Points on a hilly landscape, in no order, each with its height.
A climber steps from a point to the highest of its 4 nearest points, and stops where none of them is higher. Distance is the straight distance between rows; heights are no part of it.
K_404: [ 82 114  79 109 100  85 116  77 114 120]  (h 674)
K_607: [132 101 118 102  95 137 105  62 107  80]  (h 842)
K_529: [124  86 131  92  98 141  82  88  97  82]  (h 856)
K_324: [ 93  91  98  89 105  79  93 131  84  91]  (h 390)
K_646: [123 114 107 104 101 125 106  69 111  86]  (h 740)
K_294: [ 58  88  98  62  88  81 129 127  44  66]  (h 527)
K_628: [112  88 120 101 109 101  71 131  96  93]  (h 381)
K_144: [ 54  85  75  83  91  51 113 133  87 140]  (h 35)
K_178: [107 101  98 132 112  79  83 123 130 130]  (h 365)
K_851: [ 59  87  80  91  93  56 105 128  99 142]  (h 822)
K_822: [130  96 126 111 112 132  76  94 115  95]  (h 526)
K_887: [113  89 117  99 106 105  80 115 100  86]  (h 391)
K_448: [109 122  93 107 100 107 117  69 113  97]  (h 760)
K_401: [ 87  88 102  83 102  87 100 129  76  85]  (h 597)
K_286: [ 71  98  85  72  92  85 122 104  64  80]  (h 609)
K_488: [121 122  99 131 111 111 113  66 127 107]  (h 647)
K_677: [134 117 105 141 112 110  97  84 131 114]  (h 759)
K_574: [128  68 144  99  95 156  58 113 111  96]  (h 338)
K_988: [136 102 126 124 111 127  75  99 125 104]  (h 463)
K_544: [ 94  97  91 110 107  77  88 116 110 115]  (h 189)
K_632: [100  82 121  83 101 102  84 133  77  80]  (h 568)
K_809: [104  69 125  78 102  95  80 151  75  74]  (h 812)
K_875: [135 117 118 116 106 131 100  71 124  98]  (h 701)
K_452: [ 65  82  92  74  93  67 107 139  63  86]  (h 841)
K_56: [ 86  84 112  71  96 102 100 133  55  68]  (h 875)
K_226: [ 92 122  75  96  96  99 127  61 102  99]  (h 802)
K_783: [148  99 128 135 101 152  88  78 132 106]  (h 423)
K_96: [110 133  82 138 106  96 117  75 129 127]  (h 854)
K_133: [ 41  80  74  72  83  54 122 132  69 121]  (h 425)
K_566: [ 89 108  88 100 100  82 103  95 100 101]  (h 573)
K_141: [ 69  97  79  88  95  70 106 119  89 107]  (h 130)
K_134: [ 97  91  97 117 112  61  81 146 114 128]  (h 325)
K_501: [ 51  99  63  93  87  67 125  95 101 140]  (h 571)
K_60: [118 123 103  90  88 130 128  42 106  71]  (h 883)
K_39: [ 78 112  76 101 102  82 110  89 101 105]  (h 694)
K_496: [114  75 129  89 107 113  66 140  90  90]  (h 459)
K_782: [ 99 131  78 120  99  97 132  52 128 116]  (h 757)
K_7: [ 76  98  77 103 107  63  99 119 104 128]  (h 103)
K_912: [111 101 107  97 105 116  97  86  94  78]  (h 630)
K_450: [142 115 112 152 115 117  99  93 144 124]  (h 869)
K_800: [128  83 134 108 103 128  65 113 109 102]  (h 375)
K_974: [141  82 137 112 100 153  74  92 115 102]  (h 402)
K_469: [ 99  82 105  97 108  69  77 148 102 110]  (h 213)
K_869: [ 45  84  67  80  84  58 124 113  76 130]  (h 422)
K_329: [ 62 107  68  89  91  73 122  88  88 116]  (h 715)
K_577: [118  87 110 112 112  93  67 124 108 104]  (h 521)
K_348: [111  95 104 107 113  95  79 119 107  99]  (h 843)
K_422: [135 117 102 123  98 124 113  60 123 100]  (h 657)
K_27: [ 44  91  75  75  88  63 125 122  69 105]  (h 577)
K_335: [122 119 102 120 108 108 100  80 118 105]  (h 644)
K_45: [101 115  94 100 100 104 109  76 102  88]  (h 751)
K_717: [ 78  86  89  91 102  59  92 144  91 114]  (h 71)
K_627: [ 85 108  87  84  94 103 119  80  84  82]  (h 664)
K_787: [112  93 118  92 104 119  86 106  93  83]  (h 508)
K_810: [101 108  99  82  95 116 108  83  91  71]  (h 697)
K_935: [111  81 125  86 102 121  68 135  84  84]  (h 379)
K_947: [ 88  95 104  70 101 102 103 113  61  69]  (h 796)
K_579: [109 123  88 105  95 114 121  56 107  87]  (h 800)
K_458: [106 111  88 132 110  83  94  98 126 127]  (h 421)
K_848: [150  83 145 123  81 177  89  68 136 106]  (h 336)
K_85: [ 74  98  92  74  94  81 113 119  71  84]  (h 665)
K_80: [ 76 120  69  97  94  81 124  75 100 110]  (h 766)
K_828: [ 87 102  88  92 105  86 108 106  91  90]  (h 538)
K_367: [ 92 121  74 125 104  84 113  80 124 128]  (h 544)
K_992: [ 83 109  81  84  97  88 111  91  88  91]  (h 629)
K_977: [ 73 109  73 103  95  67 112  93 107 133]  (h 458)
K_843: [105 127  78 105  90 108 138  44 111  94]  (h 829)
K_94: [138  91 137 115  93 160  81  77 118  99]  (h 382)
K_879: [ 76  85  90  85  95  63 105 146  80 103]  (h 364)
K_111: [114 113 100 121 112 102  88  97 114 110]  (h 559)
K_446: [124  85 133  93  94 143  68  99  96  83]  (h 607)
K_657: [116 110 104  87  95 131 116  57  94  71]  (h 828)
K_483: [103 101 110  78  97 118  96  94  80  74]  (h 689)
K_23: [104 103  99  95 102 100  92 100 100  91]  (h 470)

Two climbers start at each pair of points below. Name the first point that both come to, or write none.
K_39 and K_627 | K_843
K_488 and K_404 | K_843
K_912 and K_988 | none
K_329 and K_401 | none
K_458 and K_566 | none

Where does a climber stop that starts at each point below?
K_828 | K_843
K_935 | K_56
K_335 | K_843
K_992 | K_843
K_977 | K_843
K_800 | K_529
K_134 | K_348
K_974 | K_529
K_94 | K_529
K_286 | K_56
